Each row is a point on a tangle of strands that fork and nearly touch. The rows are in no order.
Points whose rows are less than 56.5 apart are linked; no others are. Some points are linked to none.
k_870: 22 -27 0 4 -10 1 1 -14 -16 -1 -45 -6 -13 15 3 18 -3 6 -12 26 10 8
k_762: 6 -12 -23 27 10 -8 -17 2 37 12 3 -9 3 6 7 -15 11 19 13 3 -13 4
k_586: 5 -4 5 -16 -9 7 -1 5 -11 12 -8 12 19 -1 20 -3 -5 -17 12 0 7 -18
k_272: -9 -20 -7 1 8 -3 -5 -9 13 -16 3 -19 2 4 6 -4 -12 0 14 1 -6 26
k_664: -16 -20 -21 5 7 -3 20 -6 6 -22 10 -6 0 15 12 7 -12 17 1 10 -23 10
k_383: 2 -23 21 -14 -18 -1 19 8 3 -20 -16 9 -11 17 7 13 2 9 2 -7 -14 -12
k_283: 5 4 13 -14 6 -5 12 6 -16 21 -2 -5 35 -24 8 6 -1 -7 13 -1 9 -20
k_34: -6 -3 -15 -21 -20 -10 26 -26 -19 4 -11 4 -15 19 30 -12 -7 1 -3 21 15 12
k_368: -6 -14 10 -11 5 -19 7 -3 -3 -10 -5 10 32 14 -1 6 0 8 0 -27 -22 -27
k_750: 5 10 -6 26 15 -10 1 9 6 34 4 2 -3 -17 9 2 14 -17 -5 11 5 -14
k_475: 15 23 16 20 1 -16 -3 14 21 -4 2 14 11 -13 -7 9 -3 -12 -5 -6 -21 21
k_589: -11 -5 -16 -23 -16 16 -11 -9 -2 -29 -9 7 0 29 -9 -13 -7 1 11 -6 10 2
k_668: -27 -1 -18 -1 -15 2 34 1 -11 4 -1 -13 -12 -8 26 13 -18 4 2 2 3 18
k_79: -2 1 20 -20 -7 -11 46 -21 -7 -11 -5 12 5 -5 9 16 1 -14 9 13 11 -5
k_184: 1 -9 -6 -24 8 2 -2 -16 -19 -28 -10 8 -32 22 2 16 0 10 -30 11 -11 -15
k_288: -13 -11 13 -8 -17 13 -14 -14 -22 -18 -9 1 3 25 -10 -16 -9 0 12 -11 7 18
k_231: -12 -6 -13 -13 -18 6 25 -6 -16 4 -3 -15 -14 1 30 -8 -16 16 11 18 1 34
k_335: -3 8 16 -17 -8 -22 32 -8 -12 -2 -24 14 8 -14 2 27 -14 -18 0 -4 8 -7
k_63: -3 -3 12 26 5 6 2 5 6 29 18 -2 -14 -3 16 -2 11 -14 9 7 2 -9
k_479: -4 16 8 0 1 9 5 17 16 -13 26 -16 1 1 -32 3 15 10 -16 -27 -13 -2
k_113: -19 -2 15 12 16 -15 -28 14 -2 -1 5 -6 -6 -5 3 -1 -5 16 7 -11 -11 3
k_129: 10 -11 11 -17 -13 6 -9 21 -18 1 -6 -13 4 6 -14 -4 -6 -1 -22 -35 -8 -9
k_654: -3 -9 14 12 -1 -2 3 -7 13 -8 7 22 18 12 13 -3 -1 -6 14 4 -18 3
k_241: 14 -18 -10 7 -2 12 -3 -15 -11 -4 -32 -8 11 5 8 10 -7 4 7 35 8 15
k_426: 20 16 -11 11 1 21 -11 -9 11 16 18 -8 15 -7 -11 -17 4 -25 11 13 27 17
k_470: 19 12 27 -22 -14 6 5 25 -14 8 8 -13 -4 -11 0 17 -14 -3 -26 -22 -11 -12
k_793: -12 4 -18 8 -1 -11 -27 13 12 14 -8 17 -5 -2 12 -19 -7 -12 3 -5 4 -13
k_755: -4 28 19 -10 -13 5 3 23 -13 5 -1 -10 -11 -27 -7 25 -25 4 -14 -23 -5 -2
k_82: 10 3 36 -1 -1 -17 12 0 -7 2 -11 12 -3 -12 -17 27 4 -30 -3 -14 3 -7
k_406: 8 6 20 -5 -8 18 25 -20 -5 -5 -13 -3 -13 1 -1 14 12 -5 12 41 11 19
k_352: -9 -5 0 -28 19 4 2 -28 -28 -25 -13 1 -14 8 -4 18 6 10 -3 26 1 -9
k_876: 17 16 21 19 -8 -6 -22 28 13 17 2 11 0 -18 2 -14 -5 -6 0 -1 -13 31
k_613: -23 -5 -26 -12 2 -5 -9 -16 12 -22 10 14 7 22 -3 -14 -3 -8 20 -7 7 -7
k_568: 1 -18 9 8 -3 -6 22 -13 -11 -1 -1 -23 -17 12 -13 9 4 -3 -20 -3 6 -7
k_252: -18 28 4 8 -10 -1 18 14 -9 9 6 9 -7 -29 4 26 -19 -9 -4 -15 -5 10
k_147: 20 4 11 -32 10 -3 -3 14 15 -8 -8 11 16 -24 1 24 4 -5 2 1 -13 -36
k_877: 13 -13 -12 -5 0 2 -7 -49 -18 -11 -20 26 -8 33 8 -6 2 5 -4 33 13 0
k_662: 11 -4 -9 -19 -17 3 1 -19 -3 -32 -16 12 -29 35 -9 1 -5 2 -27 13 3 9
k_549: 10 -28 1 14 -9 -13 25 -10 -19 8 -30 -16 -3 14 1 22 -3 3 -18 4 4 -6
k_510: -2 -17 -7 -11 -25 -7 1 -10 -14 -26 -29 5 -18 29 -6 5 -22 2 -18 -4 -4 12
k_191: -23 7 -14 -5 25 -17 15 -5 2 4 25 -15 5 -21 6 6 1 -11 4 -3 11 -7
k_389: -21 4 -20 -14 21 -11 -8 -7 8 -14 24 -10 11 -6 -6 -7 2 -5 8 -12 9 -14
k_127: 12 -24 23 -11 -18 7 -20 -1 -25 -4 -7 -15 8 11 -11 -16 -9 1 -2 -16 5 6
k_474: 2 12 -9 -12 5 23 -14 19 2 -7 12 -4 -3 6 -19 2 23 12 -18 -19 -4 -26
k_83: -14 5 -43 11 20 0 -2 5 12 11 11 7 19 -8 14 -9 9 12 -4 6 -12 -10
k_101: -3 -5 -2 20 4 11 2 -19 -5 -2 17 15 -11 16 15 -4 -10 -10 -27 10 -10 6
k_550: -1 6 3 -33 -21 -21 43 -27 -14 -14 -10 4 7 11 17 -5 -5 8 8 18 10 13
k_771: -22 9 -1 3 -12 -8 38 1 0 -4 -4 7 -27 -12 18 27 -21 -6 3 -1 -4 3
k_505: 20 -11 -16 23 -2 23 -22 -12 11 8 -11 -2 3 -2 9 0 -2 -9 16 30 6 18
k_23: -5 -26 -14 32 5 -7 -3 -5 32 4 -6 -11 -6 4 -1 0 -3 3 20 3 4 18
k_880: -6 6 -12 24 6 -1 16 -17 -4 3 30 11 11 6 10 1 1 -16 -20 -2 -13 13
k_273: -10 -11 -5 16 2 1 2 3 6 18 23 -21 -22 -3 22 -8 -2 -7 3 2 9 11
k_768: -14 -11 -2 -9 -14 -8 11 1 -1 -20 -24 14 -8 13 -14 17 -11 -1 -4 -23 -13 -7
k_89: -19 -6 7 -17 5 1 9 -3 -12 -15 -8 -10 2 -1 -13 13 3 0 27 -6 12 -3
k_501: -31 -7 -10 -24 16 -5 -1 -16 -19 -19 -6 -8 -7 11 -10 15 -4 10 3 2 12 -11
k_796: 10 -27 4 36 -1 6 -25 -10 -9 26 0 4 -8 20 4 -9 3 11 2 -6 -5 -14
k_284: 1 17 -16 12 -1 -15 -4 28 23 10 2 6 8 -17 -4 -41 9 33 -11 -13 -17 17
k_672: -22 15 -2 6 10 -11 -35 25 2 13 2 13 -13 -17 16 -17 -1 8 5 -9 -2 -4
k_182: 13 16 9 -25 -1 -3 0 28 11 -3 -5 -8 19 -30 -13 10 11 8 1 -10 -6 -21
k_261: 0 13 8 19 -3 0 -16 25 12 17 7 13 6 3 4 -41 12 29 -2 -18 -24 9
k_594: 7 17 -7 8 13 24 1 -16 10 -6 23 -2 3 1 -20 2 17 -25 9 17 16 5
k_437: 6 16 -5 20 3 -4 -25 4 20 14 16 13 -14 -3 -11 -20 8 -13 -4 -14 13 -6
k_373: 5 21 -6 31 7 2 -26 10 14 23 -2 4 -2 -16 -24 -28 19 -2 17 -7 21 12
k_324: 5 -26 3 20 -15 6 -14 -16 -12 9 2 6 -23 28 11 -9 -7 -2 -16 -6 -1 -6
k_669: -6 18 -18 16 16 -15 13 1 12 20 20 -4 2 -32 5 3 9 -15 2 -8 6 0
k_74: 1 3 16 -37 1 7 19 -3 -20 1 -5 -14 15 -15 -7 15 -2 -7 25 2 23 -21
k_300: 1 2 -23 -14 3 23 -19 14 -6 4 18 -11 6 9 2 -14 10 13 -18 -2 -2 -29
k_863: 17 13 20 -10 6 36 -11 3 7 -6 14 -6 1 -3 -17 11 19 -17 21 26 11 2
k_832: 13 17 24 4 -5 0 -21 24 8 19 14 13 8 -14 15 -34 0 12 7 -2 -11 11
k_678: 5 26 4 -3 7 -9 3 30 15 6 -4 -1 14 -28 -29 -37 14 40 -2 -8 -2 11
k_651: -12 1 -32 7 17 16 1 5 8 -11 22 -4 13 3 17 1 4 16 -7 6 -26 9
k_856: 1 25 12 -6 15 -9 -10 24 6 3 -5 -11 10 -26 -20 -3 14 23 7 -15 7 -10
k_264: -5 5 -35 3 10 -2 -11 18 1 11 2 -3 15 1 5 -16 13 27 -20 -4 -12 -27
k_360: 22 22 29 4 -1 -9 3 14 10 4 2 8 1 -18 -26 20 -1 -32 -3 5 -2 6
k_532: -8 -3 2 6 5 -10 14 1 6 -11 19 -27 -9 7 -24 10 0 3 -24 -14 4 3
k_36: 29 -7 14 11 -1 35 -20 -10 13 -2 10 -1 -8 2 -5 6 1 -10 18 31 6 10
k_285: 21 -11 14 -30 2 -7 -5 3 -6 -3 -20 24 19 -9 7 14 4 -23 3 -1 -2 -23
k_340: 6 1 1 14 5 16 -33 -4 9 8 6 -16 2 -1 -22 -15 3 -7 19 -4 26 20
k_835: 14 -11 -7 36 16 -8 -18 -2 12 22 4 1 15 8 0 -25 10 15 0 -1 -6 -5

A fork is a point with three links, a tip a point with one. Leave the first point through the second and follow the links. Name the first fork or tip that comes.
k_300, k_474 -> k_113
k_83, k_651 -> k_880
k_182, k_147 -> k_383
k_832, k_876 -> k_273

Name the points in between on the shortest way along the links from the first point to the second, in order.
k_184, k_261 -> k_352, k_501, k_89, k_74, k_283, k_586, k_285, k_147, k_182, k_856, k_678, k_284
k_669, k_34 -> k_191, k_389, k_613, k_589, k_288, k_127, k_129, k_470, k_755, k_252, k_771, k_668, k_231
k_83, k_241 -> k_264, k_300, k_474, k_479, k_532, k_568, k_549, k_870
k_261, k_34 -> k_832, k_876, k_475, k_360, k_82, k_335, k_79, k_550
k_870, k_437 -> k_241, k_505, k_36, k_863, k_594, k_426, k_340, k_373
k_762, k_474 -> k_23, k_272, k_664, k_651, k_83, k_264, k_300
